Points on a hilly landscape, in no order, each with its height.
From any point a ball rolls to the lowest of the 2 points nearest to it. It stops when none of these is lower. Distance is the straight distance between rows; heights are no part of it.
Vob h=4.83: -39	-3	7	-26	35	9	0	17	-13	-7	2	4	33	-24	10	0	0	21	31	-9	-49	-6	-45	-30	18	-26	-7	-9	1	-3	24	-7	-56	-26	-10	-41	0	13	-13	-37	0
zupo h=4.04: -22	21	30	-45	2	47	14	43	14	56	-45	-16	68	24	-35	-39	11	-39	-40	18	61	-27	9	39	33	-8	-11	-16	1	94	-10	6	-31	36	6	-9	-26	4	29	6	13
Ber h=4.09: 0	64	27	10	-17	10	-57	18	17	0	-35	30	1	10	-17	-9	47	30	23	7	-37	-40	-2	34	21	-8	12	49	30	-11	-41	-2	30	-22	-18	-11	-7	61	-21	17	-22
mipu h=6.86: 60	-29	-37	23	33	-29	-6	69	4	-2	14	3	5	13	22	12	-20	-41	-11	-63	70	-12	30	-26	-13	73	-13	-28	28	-76	52	-7	43	30	8	-25	-10	-22	17	-1	14
tos h=1.62: 37	35	-26	9	-46	29	33	-2	-16	22	-4	8	11	1	-20	-14	-7	42	-26	13	19	15	-19	6	18	3	-3	-33	4	62	-1	3	0	6	25	-7	-4	-3	-2	24	15
gesod h=3.45: 2	46	25	-2	20	-16	-29	30	36	38	42	44	-4	-1	-30	21	48	-22	43	-14	-48	-42	7	38	39	19	26	16	28	-22	-57	27	-4	22	32	14	-9	38	21	22	-36
futo h=4.54: 18	27	25	1	-42	-43	-22	27	-23	-46	21	-6	30	-37	-9	-14	-31	-8	43	-8	-5	-24	9	12	-16	18	13	17	22	17	-32	26	-47	-24	34	-46	6	8	4	65	-27
Gadif h=4.35: -51	-1	-13	-4	-33	-12	20	-45	-21	-28	24	-30	-24	-21	29	19	4	65	-6	17	-57	34	9	-17	-8	-91	-15	22	-34	33	-11	6	28	-40	8	29	48	-29	-21	50	9
gif h=3.43: -10	-7	13	-24	-2	41	2	35	-39	1	-44	-3	37	-4	17	-21	34	-32	1	41	-17	-8	26	-11	-18	-32	-15	-76	-14	-5	40	-2	-53	-24	-9	12	-25	4	7	-20	4
fofi h=4.67: 35	-32	8	-22	-10	-44	-11	14	44	-7	37	21	-23	17	26	6	33	-6	14	-69	-17	-13	54	-11	-54	-8	31	29	47	-59	-31	-1	38	-16	9	46	-52	13	-21	16	14
Tilu h=3.25: -12	25	26	11	-2	-36	-5	-21	6	-55	8	-23	-11	4	-13	-10	-33	16	49	37	-25	15	3	11	-5	-19	2	74	25	9	-43	-2	-3	-9	3	-30	52	-3	-25	15	-20
dem h=2.64: -33	18	55	-28	3	-66	-13	-21	37	-29	6	-16	-19	-3	10	-38	-16	2	15	68	-22	32	2	-9	34	-24	-13	80	50	13	-31	15	-13	10	3	-33	-1	24	-15	-1	-29
nuni h=2.39: -60	-31	7	-6	4	44	5	-6	-36	-59	-27	24	29	-12	26	-7	15	3	-3	54	-36	4	8	-35	-19	-3	1	-58	-17	-1	18	-26	-56	-19	-17	38	-22	-16	-12	-35	3
Sogi h=6.55: -17	19	-4	5	-12	27	18	-11	0	-42	25	-13	-34	59	33	-43	43	-58	-24	28	-17	-2	-10	-8	12	15	13	-56	27	-11	-28	14	-47	10	36	82	-16	-77	-30	-47	-23
bubas h=4.05: 54	9	-12	74	10	2	35	23	-22	6	1	-1	-26	-8	-49	3	-40	-38	54	-19	-50	-1	3	27	55	32	-7	-6	-14	-5	-6	-15	17	-16	35	-42	19	11	27	24	4
Dezu h=7.10: 41	12	-25	18	36	-8	-14	37	-9	-9	-14	19	6	18	26	20	-29	-28	-18	-73	78	-25	22	14	-20	44	11	-1	30	-45	-8	12	29	41	29	18	-26	-15	-7	3	1
Veb h=5.82: -3	8	-18	24	-36	-19	-1	4	-61	-17	26	-35	-9	61	13	-20	14	-41	-12	-12	-6	-51	11	-25	-21	-1	-8	-49	-2	-61	5	49	-23	-12	-15	40	24	-34	-14	-22	-16
bav h=2.89: 3	22	-11	-26	-8	13	24	-69	72	59	30	15	6	12	-21	6	17	54	-6	-30	13	-27	-24	-1	18	-27	14	27	-32	26	19	17	-13	-4	-11	9	9	-4	4	-25	55
Guto h=5.55: -8	8	51	46	1	-2	10	-37	11	10	-41	-2	12	19	-43	-11	-14	-49	-5	-4	17	-17	32	23	-3	6	-8	45	34	60	7	-4	7	52	18	-1	-7	-6	18	7	-25
feni h=2.65: 28	54	5	29	-46	61	30	47	-6	19	-27	22	41	-4	-47	-38	-8	27	-11	45	9	-9	11	-11	9	10	2	-25	5	72	1	-16	-16	27	4	-16	-12	46	26	1	35
fas h=3.63: 23	-14	-17	-9	0	-32	8	8	-12	22	45	-25	-20	27	39	19	32	50	-26	-5	17	82	5	-42	-20	-46	16	-30	36	-3	8	4	49	19	23	7	-13	-10	-16	13	-4
tud h=0.73: -110	-30	25	15	-11	35	-12	-48	-8	0	10	23	-1	-1	23	-13	27	21	-8	23	-20	-11	-5	-41	-14	9	19	-37	-17	2	2	-5	-58	-29	-17	37	-22	-10	-5	-57	-11
vaza h=7.29: 48	-24	-71	47	-36	-8	0	-58	-19	-31	29	24	39	10	-39	15	-23	43	-3	-41	11	-20	-30	27	-10	-23	2	-8	-63	25	32	-10	29	-11	12	14	12	-27	-38	41	35
Merol h=6.00: -24	-17	33	33	9	13	5	-59	-5	-11	-15	-21	-21	40	9	-12	3	7	36	-22	-93	-24	-20	-23	-25	-7	25	15	-18	-59	-21	-24	-18	-27	-55	62	27	8	-54	-57	18
Daser h=4.39: 25	33	-6	23	50	53	5	26	-7	42	0	-16	-17	50	17	4	26	19	-25	-16	-2	7	1	30	13	9	-2	-17	23	-27	-36	-8	29	24	5	30	-25	-1	-60	-11	-15
Rir h=4.50: -9	92	5	6	-31	41	-44	5	12	-20	-22	56	15	-20	-14	-8	72	34	26	43	-33	-48	-3	25	35	4	-6	11	27	-6	11	9	-9	-6	4	-20	8	15	-3	12	-16
donak h=6.63: -75	14	-8	-31	-7	21	-7	-26	-12	56	-11	4	3	-15	31	-2	-24	26	-44	-8	56	-13	-6	-31	-6	-8	-24	20	-37	-11	12	20	-40	-31	-77	3	-28	16	26	-57	2
vazuv h=1.70: -25	44	6	-15	38	5	16	-65	26	-11	-3	4	-16	51	-5	-9	47	12	11	6	-29	-24	-27	18	44	-1	26	59	0	13	-25	35	1	18	13	38	-9	-28	-54	-47	-7
guf h=7.24: -24	-72	4	0	29	13	-9	73	-23	-11	-9	6	28	-4	2	-1	10	-16	10	12	-8	44	-2	-19	37	29	-13	-17	-14	11	-14	-8	-32	-38	18	-12	-56	45	-35	-6	-19
kuv h=4.90: -35	-7	-56	-39	-38	-16	22	-30	-42	-28	18	-19	-15	-27	36	29	20	61	-44	0	-5	15	-6	-9	2	-76	-26	-54	-35	43	23	27	19	-53	13	36	18	-50	12	41	17
vivir h=3.34: 19	51	33	23	-48	29	47	25	-22	-1	-57	3	30	-31	-33	-43	-7	-47	12	59	-10	13	23	3	13	6	-1	-6	-1	78	5	-12	-49	14	-5	-46	-6	43	42	24	3
vogo h=6.13: -36	21	-8	-4	-20	-35	-17	4	-11	29	0	10	-38	-25	20	8	-4	-31	13	-46	-12	-42	9	-20	-3	12	-6	6	14	-52	-9	27	-13	-42	-41	-5	-9	28	58	-31	-9
Rezit h=6.04: -3	-11	42	70	5	0	-22	-8	12	60	27	6	-25	28	-24	22	32	-22	4	-33	-4	-12	9	4	10	59	-10	19	-21	-58	34	35	-24	-3	-27	27	51	22	-22	-32	-16
furi h=5.51: 51	14	-3	25	-40	-27	-9	-8	40	11	12	-13	-20	-12	-5	-12	-22	35	5	-27	22	-4	2	-1	-19	23	-5	65	3	-38	25	6	3	-46	-58	-55	36	25	-6	-18	23
lela h=3.44: -52	68	-32	-32	-21	35	-9	-44	-10	-30	-13	21	-25	5	-4	10	4	-4	-1	45	41	-46	-23	40	42	29	19	25	-20	27	-47	30	-2	-30	-12	5	-5	-24	19	-20	-3
Mipi h=3.36: -36	-2	-15	38	43	19	-25	1	-28	-23	5	47	7	16	-3	8	8	-5	11	-32	-4	41	1	-37	-5	8	39	5	0	1	-43	-23	3	54	21	16	-16	33	-8	-28	-26
nirog h=3.38: -19	22	36	-9	-42	57	-5	33	-9	57	-21	-10	65	15	-21	-30	0	17	-22	30	45	18	15	7	-1	-5	2	-35	-8	79	5	-10	-31	65	-25	-35	-3	47	45	-7	11
Tipa h=6.09: -21	-47	29	76	-47	-5	-20	-12	-6	-1	20	13	29	-61	-34	10	-37	-22	-10	-16	4	-21	-19	39	-14	46	-4	-44	-21	9	-8	-16	-32	-1	21	-12	22	4	39	9	-28
luki h=4.89: -13	81	16	20	-53	26	-34	-15	20	21	21	23	41	0	-5	-25	25	78	18	1	-13	-39	-6	14	-4	-24	-1	-4	15	12	29	9	-28	-38	-25	-23	21	2	-9	-12	-1
Kido h=5.25: -12	-43	22	-47	22	27	2	45	30	1	-31	14	50	-49	-1	25	19	27	35	21	-49	-6	-40	3	38	-20	-6	-6	7	13	32	-37	-22	-60	17	-44	-49	29	-47	-5	3
Lumu h=5.03: -24	11	-6	-63	71	19	-5	5	-16	-64	13	-39	10	5	58	38	-17	78	14	29	-40	-2	-8	-55	-6	11	-15	16	-37	-12	-64	-13	5	-31	-30	18	12	-6	-79	49	7
fudol h=2.83: 15	31	-14	-17	18	-42	-4	70	-20	-44	-33	-32	30	-52	1	4	-38	-1	65	-25	-20	21	-23	50	14	-39	24	33	6	16	-8	-5	17	-15	14	-81	22	17	20	56	-8
zafev h=4.20: 31	-30	-2	-16	0	-74	-27	13	14	-1	67	1	-41	7	52	-11	33	13	30	-19	1	32	28	-38	-33	-41	31	-37	46	-64	-15	1	25	-7	21	28	-35	-4	-8	19	-5
Guge h=5.42: -10	7	-3	7	-8	7	-6	-4	24	-5	-25	26	-4	-26	-22	-24	29	-38	-12	68	28	31	23	18	14	4	-8	47	7	18	-19	-44	48	44	-20	-7	-9	32	44	-11	-17
dok h=5.09: 19	-58	82	66	3	17	-12	38	0	41	-5	-17	1	-35	-27	26	-42	3	-7	-29	-30	40	-20	14	14	32	-39	-55	12	9	54	-26	-22	-12	16	-62	-19	11	1	4	-26
Midad h=6.73: 55	26	-36	13	-8	27	-14	-34	-52	-15	31	-18	-19	32	-59	6	4	20	-54	25	10	-11	-12	9	13	-41	-9	-58	-65	2	44	-16	9	51	12	21	27	-71	-37	34	6
Gumok h=7.38: -2	5	-9	0	28	-16	-67	6	24	14	1	54	0	-16	-1	52	-23	-35	-14	-78	53	-34	-18	16	-30	60	37	22	9	-24	-10	15	20	44	-4	20	-5	20	24	8	-7
Dalar h=3.51: 18	3	1	38	14	-28	31	60	-34	-42	-35	-29	-18	-11	-18	-3	-23	-51	63	-25	-54	10	18	38	51	-2	6	15	10	9	-9	-10	24	-35	33	-80	-2	30	13	35	-15
Somo h=7.02: 43	-73	-41	49	-58	-39	6	-51	2	0	25	21	-6	-26	-14	9	-13	29	-12	-20	22	4	5	22	-22	-10	20	3	-40	9	16	-18	40	-38	9	13	19	-13	5	36	30
seril h=7.60: -21	-38	55	-39	24	4	-6	8	17	2	-99	9	3	0	12	1	4	-42	-38	17	-8	15	-7	12	4	26	-33	17	30	29	37	3	-5	8	-4	-2	-61	-1	-12	-5	-22
Gon h=6.34: -34	-63	62	80	-3	15	-16	-35	30	23	-2	16	10	7	-12	-1	-10	3	-3	-36	-39	-6	9	6	-15	56	3	33	-42	-23	1	4	-19	-1	-39	18	32	20	-36	-38	-13
salut h=2.70: -22	84	-37	-9	-6	25	13	-42	6	-9	-22	1	-46	51	-27	-27	37	-28	4	15	23	-4	-11	39	59	-2	31	51	18	47	-55	36	-3	16	14	23	5	-27	-4	-30	-16
gogu h=6.78: 10	-53	-20	-9	7	2	-13	36	6	-46	-39	4	-2	-62	-1	2	-29	-22	16	28	12	35	-13	-14	0	36	-19	20	-6	-6	54	-47	6	-21	9	-60	20	-7	-7	-8	15
Veful h=4.76: 41	66	-32	1	26	26	2	23	20	55	21	-15	-18	41	34	3	64	39	-6	-33	0	-26	-17	12	30	-12	12	2	20	-57	-27	25	42	-13	-20	22	-11	0	-50	-38	17
bimo h=7.25: 19	54	-65	-30	7	4	32	5	-54	-5	0	-34	-5	12	-10	7	-41	-13	11	31	61	1	-2	6	6	-9	-11	-9	-12	37	-10	24	11	22	11	-43	52	-34	30	29	-2
nebet h=6.41: -64	12	39	-36	-17	-11	-4	-30	11	29	-21	-1	-4	-15	15	-11	-18	-18	-5	2	8	-8	9	-21	-33	7	-10	25	3	-9	12	4	-44	-11	-55	-18	-15	37	30	-39	-3
neped h=6.02: -9	-70	8	-9	-1	-4	19	-4	25	-23	-17	48	20	-29	-13	15	28	-6	6	-10	-19	5	-8	-10	6	-17	19	-11	9	21	22	-10	4	-7	54	22	-48	-18	-6	4	12
Kuzu h=1.98: 3	0	59	-23	9	-53	-5	40	44	-4	35	4	-18	16	9	-33	9	-17	13	34	-27	30	4	-51	40	-1	-11	55	51	-14	-11	2	-1	0	11	-21	-44	44	-18	-10	-32
Gev h=7.41: -31	-41	30	-13	14	-5	-36	35	-11	-5	-69	1	-18	-7	15	10	21	-39	-15	22	-26	24	-11	12	38	27	-29	10	1	-22	-5	-3	-6	-34	-2	-37	-53	48	-12	-12	-21
remu h=0.67: 17	41	-18	-57	-49	-16	18	-18	-8	43	27	-30	12	-13	43	-2	-36	73	-45	8	37	12	11	-8	-36	-36	-16	-18	-36	53	2	9	-28	-31	-53	-11	31	-8	19	34	47
Rok h=4.60: 9	-44	78	39	1	-20	-1	55	0	22	13	-13	10	-17	-19	-2	-15	-35	21	49	-38	70	24	-9	24	-1	-25	-58	31	3	34	-21	-28	-20	9	-52	-14	31	21	11	-34
zaru h=5.96: 24	-2	36	43	1	-15	40	-24	49	36	-12	-25	13	-4	-60	-27	-17	-62	-16	-6	61	-36	49	27	21	-12	-10	28	19	49	28	-3	16	59	29	30	-4	-40	50	20	15
seruz h=6.33: 25	-13	-13	28	-10	-36	2	11	27	52	17	25	-45	10	-7	1	35	-65	-20	-42	8	22	52	12	17	37	7	-9	7	-50	22	13	17	23	25	36	-6	-7	47	-10	17
nid h=8.12: -37	-93	35	33	56	-9	18	14	-6	-13	-69	-31	-26	17	37	2	-19	-33	-54	24	18	78	-31	-39	20	22	-21	-16	22	24	55	-1	16	6	18	3	-24	-29	-24	-20	-31
boko h=2.78: 39	16	-34	-32	18	3	32	-17	-19	24	13	-25	-14	9	35	18	-26	57	-9	-23	-9	39	-44	3	-8	-10	-20	-33	-7	28	-3	21	3	-22	11	-11	22	-17	-2	11	17
feru h=4.62: -30	6	-21	-58	44	10	4	-21	-22	-21	70	-31	-5	24	59	21	-10	67	-3	-8	-35	1	-19	-65	-19	-29	0	-22	-19	-18	-45	-8	9	-2	-18	54	-6	-26	-54	22	9
Zis h=7.03: 3	-75	26	-4	1	13	-11	35	0	-32	-10	-9	39	-35	4	-10	-35	-9	0	67	15	50	-7	-35	11	55	-40	-20	-43	8	29	-26	-41	-17	-1	-38	-15	5	-36	8	-5
dag h=6.43: 55	20	-11	-18	20	4	16	-34	-40	-38	12	-42	-27	51	1	37	6	21	-42	37	-14	-3	-8	-21	-16	-25	-19	-30	-32	-4	28	-13	28	62	6	57	25	-84	-74	27	19
povi h=5.58: 26	-61	11	-27	-4	5	1	53	46	-7	-24	31	44	-45	-32	-1	29	12	7	-13	-14	-9	-9	-5	25	3	-6	14	18	27	48	-40	8	-31	41	-50	-46	33	-21	33	21
nivud h=1.91: -2	-1	26	-40	-36	-13	20	-53	-20	25	16	-46	-8	14	48	21	-28	63	-51	-12	28	34	34	12	-72	-25	-18	-19	-19	45	-18	15	-3	-28	-28	18	35	-38	-11	37	15
Kuge h=4.07: 11	-21	72	19	-15	11	-4	57	-26	30	-30	-32	32	-1	21	-12	11	-48	7	54	-49	22	15	0	-13	-30	-11	-84	21	2	58	-9	-45	-40	-26	-12	-28	13	13	-21	-32
Lova h=5.00: 28	1	-8	34	-65	-35	4	9	-37	-43	27	-7	-5	-30	-5	-3	-35	-36	29	4	26	-31	31	3	-33	12	19	-26	23	4	-22	20	-2	-17	37	13	18	-16	27	59	-3
Satum h=4.23: -3	12	-2	21	57	46	-9	4	8	-59	-11	40	-1	19	13	11	-11	-20	-22	-3	10	32	15	-16	-23	27	35	8	19	-29	-69	-19	13	70	10	64	-42	-15	-53	-6	-12
vogap h=7.58: 16	-15	-80	44	-7	7	-31	-48	-40	1	13	23	30	-38	-23	36	-22	42	-4	-37	-8	19	-50	27	-11	-25	1	-28	-76	-2	56	-37	13	12	-20	-22	43	-5	20	6	13
fak h=4.02: -27	31	19	3	3	18	-28	-17	13	60	20	22	-7	16	-22	27	30	-39	12	-12	-8	-53	8	51	8	5	28	24	-12	-8	-68	30	0	5	-8	44	2	32	11	-10	-34
Mar h=5.08: 33	37	61	-23	0	-20	9	-5	6	24	-57	3	-3	-3	-33	-7	-39	-42	-13	1	19	-4	10	50	-29	27	-13	35	26	20	-22	-8	14	38	-18	-22	-11	26	42	29	-7
dip h=3.96: -18	49	-14	11	-59	-12	-24	21	-16	-16	15	41	46	-54	-29	-8	-8	6	51	3	4	-34	-19	33	-7	1	39	-3	11	68	-18	24	-8	14	25	-36	14	10	55	49	-30
Tabi h=6.70: 8	-59	-8	33	-41	-43	24	-21	1	0	24	-9	8	-37	-22	-1	-18	7	-19	24	31	23	13	33	-11	-21	-8	8	-26	62	6	8	25	19	27	-15	34	-26	47	58	6
galu h=1.93: 26	29	-13	-8	-2	-21	1	49	-29	-15	-6	-3	36	-31	-4	10	-33	30	65	-16	-37	27	-21	12	-22	-74	30	-15	22	29	16	-11	-2	37	23	-67	32	7	43	56	-4
bagag h=5.74: 25	41	-50	-29	7	33	32	-16	16	21	-13	15	-28	0	-11	-9	27	-32	-32	45	37	37	31	8	0	-1	13	49	5	4	6	-27	20	40	3	2	-13	5	52	-30	25
Vusa h=6.20: -7	-7	7	52	-18	14	12	-12	-32	-2	11	-38	-40	68	12	-28	18	-42	-33	-27	-16	-20	-17	-7	-3	8	23	-48	16	-6	-45	46	-6	22	9	92	2	-43	-40	-22	-25
luror h=7.40: -40	-40	-40	-38	47	4	-2	39	-16	-77	-69	-16	-5	-1	29	-7	-13	-43	32	-18	-21	-26	6	-61	-5	-28	-8	61	-7	-50	1	-13	12	-47	-49	-24	-13	36	-18	-14	8
nuz h=5.39: 7	-12	-19	-17	42	5	-8	-6	-22	-51	10	-20	-14	5	18	23	-26	25	52	3	-53	21	-4	-17	-25	5	8	20	-29	-38	-51	-26	9	-55	-20	-3	29	32	-52	10	9
gomuv h=6.05: 58	-10	-34	11	-1	-12	68	-1	21	47	-27	-9	-42	25	-9	-10	22	-35	-26	11	18	17	39	24	25	15	-6	2	-4	-25	20	2	43	1	13	10	-6	-11	40	-16	36
Pone h=3.81: -38	10	10	-7	-7	-27	23	-20	-13	-45	15	-45	-17	8	12	-22	-2	17	30	59	-43	33	17	-10	-20	-86	-8	47	1	8	-25	-6	13	-2	-12	15	54	-11	-2	25	-18
rud h=6.60: 34	-68	-12	25	6	-58	18	24	11	40	43	17	-24	41	8	21	-12	-41	-7	-75	23	-1	35	-13	-20	34	8	-28	-7	-78	49	6	27	11	8	15	-10	13	31	-20	41
niti h=5.33: 28	16	-48	-63	-43	4	41	-57	-3	-10	30	-30	-49	18	20	14	26	53	-47	10	-9	0	-8	-21	-6	-61	-17	-45	-39	14	32	8	18	-30	0	50	15	-74	16	35	52
dokot h=7.87: -34	-85	58	15	44	-18	-5	21	3	-15	-95	-16	-16	-7	20	-15	-20	-58	-46	-30	23	14	-1	-4	-3	26	-16	-22	39	3	47	-4	7	8	34	-3	-59	-37	8	-12	-27
tibus h=6.83: -51	20	-30	-22	0	37	-16	7	-7	43	10	8	40	14	22	-3	5	53	-27	5	71	12	0	-52	3	-16	-4	4	-22	-8	26	-4	-11	4	-38	-18	-17	23	-18	-48	8
sak h=5.67: 9	7	6	-8	36	-22	13	-25	-1	4	8	-21	-54	45	20	7	-20	-3	56	-49	-76	-12	-7	-9	-14	10	17	44	-8	-50	-65	-6	19	-33	-29	5	13	37	-58	-30	3
Mer h=4.59: 19	15	20	-48	-6	37	15	30	32	45	-31	11	24	7	-29	-19	3	-26	-47	-4	55	-38	21	35	-19	9	-10	6	25	27	-4	-7	-2	45	-1	-1	-43	20	44	12	22
Bilaz h=6.36: 30	-37	2	76	-15	-34	36	-3	2	9	-35	-34	-7	-12	-21	-30	-37	-34	-15	26	44	17	32	9	9	-18	-18	0	29	27	46	-4	43	35	16	-9	28	-49	53	30	9
Tid h=3.61: 19	10	7	5	31	2	24	-44	34	66	24	20	-7	8	-19	9	27	19	24	-41	-34	-2	-22	12	6	-13	4	-11	-19	-20	11	11	-12	20	-1	2	9	17	0	-52	28
Guka h=5.68: 68	3	-60	-53	-6	3	48	-11	-49	0	-3	-37	-33	46	13	11	-2	15	-53	10	-6	19	17	-5	-20	-57	-22	-63	-30	-18	36	1	33	-7	4	24	23	-50	15	36	38
pizub h=5.44: -11	5	9	11	-50	-35	-14	51	-41	-21	19	-18	6	15	13	-31	15	-49	-8	20	43	-46	34	7	-14	15	-6	-31	36	-12	-25	57	-16	-25	28	33	19	-19	8	12	-35
luru h=3.80: 16	34	-6	-44	37	59	17	-34	-14	6	24	-27	-1	46	21	6	5	46	-21	5	12	-8	1	38	-25	20	-1	-33	-19	5	-61	-21	7	18	5	48	-4	-33	-38	9	6
Zapem h=6.07: 44	-13	-22	-30	50	20	34	-18	-28	3	-29	-37	-25	47	20	39	-14	8	-47	8	-12	17	-14	-11	-47	-24	-28	-68	-32	-39	39	-30	38	48	-31	37	3	-56	-34	6	25
famo h=2.32: -92	7	3	22	23	34	-22	-31	-5	-17	29	11	5	34	18	-24	16	27	11	13	-5	32	-13	-37	-26	-30	18	-14	-17	9	-27	-13	-16	34	-14	31	7	14	-13	-43	-26
nim h=4.28: -11	-17	-5	5	27	-8	-10	-23	15	5	30	34	6	-4	-25	15	11	14	28	-50	-39	1	-54	-41	15	13	5	-18	2	-6	19	18	-53	13	31	-6	9	4	-17	-51	-14
vin h=7.47: -23	-55	13	-35	27	-35	-47	19	47	-6	11	36	4	-24	14	28	0	-21	-4	-58	20	-25	-12	-19	-36	44	17	20	13	-61	-11	5	-2	15	-22	13	-10	19	20	-21	-1
Kan h=5.59: 31	-30	87	64	-23	8	-12	-1	6	3	-18	-9	14	-54	-34	1	-49	-8	-8	-9	-19	5	19	35	-48	62	-18	-15	22	10	31	-39	-37	-4	3	-23	7	-3	9	27	-21
nez h=7.22: -37	-100	-32	-46	14	-31	-33	54	52	-41	35	18	27	-38	26	15	5	0	7	-23	41	-10	-13	-68	-8	10	-3	15	17	-40	14	-3	9	-22	-1	-12	-27	23	-21	-12	19
lilu h=4.10: -44	43	-16	22	-12	18	-40	-45	6	-22	-12	39	-34	18	8	13	28	-21	-16	-1	25	-58	-9	34	25	21	54	41	-15	-28	-65	36	22	-12	-13	71	-8	-7	-2	-29	-2
kig h=5.01: -2	1	-6	23	8	9	14	-27	-2	-14	-17	22	-6	-41	-44	5	-18	-47	32	39	-5	9	6	19	24	39	8	59	-17	20	-32	-26	24	18	12	-21	26	12	48	15	-14
zar h=4.16: -26	-12	-36	-36	13	-11	-2	-3	-25	16	82	-35	-29	30	64	7	22	44	-24	-7	5	45	8	-63	-22	-57	-4	-49	8	-12	-35	10	12	35	-12	57	-18	-4	-41	-3	-2
puz h=3.13: 10	35	-47	15	-8	-10	-25	-3	-23	18	8	11	26	-16	-26	6	-10	22	31	-36	13	-20	-32	30	-9	-33	23	-28	4	54	10	32	-13	50	40	-34	50	-5	44	28	-7
vak h=3.95: 23	32	36	16	1	24	24	11	-4	-39	-45	32	3	-11	-27	-31	-14	-38	27	62	-44	48	16	-19	4	-3	2	-7	31	40	21	-32	-24	-3	18	-26	-25	28	13	10	-21
nud h=4.53: 15	78	11	-13	25	-10	-43	-22	32	19	-6	0	-28	0	35	1	25	44	15	-19	-12	-43	-9	43	23	-10	16	16	31	-44	-43	27	34	-37	-6	10	-8	7	-14	-17	-18
Tedi h=6.47: 3	-41	-13	10	19	16	-20	-20	39	-35	-35	35	23	-35	-23	19	19	-17	27	-3	-5	4	-4	-9	-4	18	7	17	-6	-30	71	-45	18	7	37	-17	18	-36	-10	-13	33
Numib h=6.50: -58	-52	54	45	-26	15	-28	-14	-1	16	-23	10	39	-17	-17	-6	-17	7	-15	1	-8	-8	-7	46	-14	34	1	10	-29	18	-6	-2	-25	-28	-12	-12	17	17	-9	-21	-30
padef h=1.96: 27	37	-45	-66	3	7	37	-38	22	51	40	1	-3	-11	4	17	-22	71	-6	-29	22	-4	-31	6	-3	-8	-3	-4	-38	43	-12	2	-19	-7	-32	-20	14	10	54	-11	53
rokap h=7.01: -20	-54	-51	-48	19	-19	-33	46	20	-19	-6	23	13	-65	28	9	-15	-4	0	-4	37	4	-27	-26	-3	29	-9	13	-6	-41	54	-19	15	-31	-18	-53	-15	15	17	-34	18
vid h=5.20: 19	37	28	21	-71	-17	-30	-33	41	18	56	4	14	-45	18	-23	-6	58	4	7	1	-30	-11	5	-6	14	-10	-2	9	-38	28	13	-28	-54	-36	-22	45	-7	1	-21	-5
budag h=5.79: 7	28	4	36	-43	-15	-14	-1	16	45	19	16	-20	27	-3	-6	17	-8	8	-12	45	-47	17	-15	8	41	-13	44	5	-51	35	38	-4	-13	-54	5	47	6	-4	-34	-4
Tased h=4.55: 16	-22	-27	42	48	-23	16	-18	-17	-16	-7	-2	-38	-33	-33	23	-39	-22	21	-8	-17	24	-30	18	45	50	-1	32	-20	16	0	-2	18	-8	31	-42	26	-5	25	3	-9
dit h=7.00: 40	19	-55	7	-6	35	23	-24	-43	-13	38	-25	11	37	-40	-6	-28	-21	-24	14	45	-30	5	0	3	1	-18	-44	-38	12	6	7	-3	57	21	20	26	-39	6	0	1
pabo h=3.01: -20	-10	12	-29	-1	34	24	-43	-26	-4	9	-14	-8	35	12	-11	-7	12	-36	27	14	35	30	11	-63	-5	-23	-11	-11	42	-34	-10	0	19	-11	45	8	-17	-11	8	-8
nanu h=7.42: 18	56	-71	-41	0	52	16	33	-31	-8	26	-26	-2	25	4	8	7	6	-17	53	86	-13	0	39	33	-10	6	36	-14	26	-70	32	26	14	3	2	21	-15	11	20	6
zap h=5.94: 49	-25	-18	-55	20	-37	21	21	54	4	7	-3	44	-29	-23	11	10	27	33	-21	-11	-13	-12	-4	-6	-49	11	14	29	8	28	-15	27	3	18	-42	-13	12	22	20	41
zavak h=7.23: -46	-22	-25	-36	40	-17	-31	24	33	-23	-44	4	-13	-37	20	-6	6	0	25	-21	-19	-19	-15	-36	42	-21	-16	61	-3	-59	23	-11	18	-28	-35	-21	-33	36	9	-44	17
sebos h=2.76: 15	12	23	-52	21	-35	-15	23	60	-12	43	17	3	20	-9	-10	45	-39	34	6	-25	-43	6	-9	32	26	-2	48	51	-56	-49	10	-3	27	22	9	-30	28	-17	-1	-26

For each start below, name the point where the ball stops.
Tipa -> tud
Gon -> Ber
vogap -> tos
Dezu -> galu
vaza -> tos
Sogi -> galu
Vusa -> galu
dit -> Kuzu
